Each row is a point on a landscape with many valleys, with its height.
A ball rolls from a point to the lowest of its 5 nearest points, and stops where none of them is lower. Distance is the straight distance between rows; heights are no part of it.
q_129: [ 29   5  20   4  -4 -16  10  31]  h=14.7
q_191: [  9 -18  18   0 -25 -15  16 -13]  h=31.8
q_463: [ 22 -21  24  13 -19 -16  14  -6]  h=17.9
q_446: [-24  13 -37  17   1  11  -1  15]  h=52.5
q_718: [-25   9 -21  -8   5  -3  13  13]  h=77.4
q_63: [-14   8 -12 -19   7  -2  -9  -6]  h=65.6
q_995: [-23   0  -5 -17  -5  -6  12   1]  h=66.0
q_337: [ 14   7   7  -6 -13 -18   2  -9]  h=61.9
q_655: [  2  -7  13 -10 -22 -15  20 -13]  h=40.7
q_732: [  1  10  -5 -14  -8 -13  -3 -10]  h=61.7
q_356: [ 11 -38  18  14 -25 -13  14 -14]  h=39.8
q_349: [-27   5 -22 -11   9  -1   3   4]  h=77.9
q_678: [ 13 -27  20   6 -22 -11  16 -13]  h=21.7
q_867: [-13   6  -7 -18  -4  -9   3  -5]  h=73.8
q_829: [ 27 -21  23  16 -17 -17  15   6]  h=26.2
q_15: [ -9 -48  11   3 -22  -7  18 -15]  h=39.2
q_424: [ 30  17   1   3   6 -14 -16  12]  h=73.3
q_801: [-28  10 -22   4  21  24  -8   4]  h=26.5
q_965: [ 30 -22  26  20 -14 -13  14  17]  h=23.8
q_548: [ 31  -5  18   8 -16 -20  13   8]  h=21.8
q_974: [ 27   5  15   6 -16 -19   6   7]  h=27.3
q_662: [-10   6   1  -8  30  34 -27 -18]  h=38.0
q_136: [  7  11  -2  -4  22  17 -32 -22]  h=49.2
q_693: [  1 -26  15   1 -21 -15  19 -15]  h=37.1
q_415: [ 26  20  -2  -2   3  -7 -24   3]  h=63.4
q_406: [-23 -12   7 -11 -17  -9  25   0]  h=14.1
q_870: [-20   9 -14  -2  23  23 -14  -1]  h=25.6
q_850: [ 14  16  -8  -8   4  -7 -18 -11]  h=58.1
q_841: [-23  12 -27   1   7   5   0  10]  h=62.6
q_465: [ -2   2   1 -14  -9 -16  11 -13]  h=54.8
q_782: [ 21  12   7  -3  -8 -22  -6  -2]  h=63.5
q_249: [ 29  14  11   2  -6 -18  -1  11]  h=48.0
q_815: [-23  -1  -7 -15  -9 -11  28   2]  h=45.7
q_353: [-16  10 -32  28   9  34  -7  11]  h=38.1
q_309: [-19   9 -16 -12  13   2  -5  -1]  h=72.4
q_939: [  7  15  -5 -14  -1 -14 -11 -12]  h=59.4
q_555: [-13 -32   9  -5 -23  -6  26  -9]  h=34.4
q_455: [ 29  -5  28   6   0 -12  13  36]  h=19.7
q_903: [-20  12 -33  21  10  26  -8  14]  h=36.2
q_626: [ -4  13  13  -3  27  38 -33 -23]  h=39.7
q_581: [ -4  10  -9 -11  13   1 -24 -13]  h=57.4
q_518: [-23   8 -21  -2  20  21 -10   6]  h=6.9
q_533: [-21   7  -1   0  25  39 -18  -9]  h=34.6
q_560: [  8  12  -6 -10  14   1 -25 -14]  h=56.3
q_818: [-23   8 -29  17  20  32  -9  11]  h=6.3
q_799: [ 29   4  20   4  -8 -19   8  21]  h=3.6
q_458: [-24   4 -16  12  27  39 -11   7]  h=40.0
q_755: [-21  -1 -11  -5  28  31 -19  -7]  h=33.2
q_624: [-12  -6   2 -15 -14 -12  15  -9]  h=48.4
q_695: [-25   7 -27   6  15  17  -6  14]  h=40.4
q_308: [ 31 -10  21  14 -13 -14  12  14]  h=17.2
q_83: [ 28 -18  23  14  -7  -9  17  24]  h=22.4
q_111: [-10   8   9  -3  29  42 -30 -21]  h=37.9
q_268: [ 26  -9  19   9 -20 -18  13  -2]  h=25.7

Call two points neighbours if one is among the 5 nearest of the other. Go from one point of each pair to the other, from neighbour to neighbour, staying as low as possible. Name the highest point that can't be avoided.
q_818 / q_406 | q_732
q_308 / q_406 | q_555
q_308 / q_463 | q_965

Where does a ball stop that starts at each point below?
q_63 | q_818
q_939 | q_818
q_850 | q_818
q_662 | q_818
q_337 | q_799
q_693 | q_463
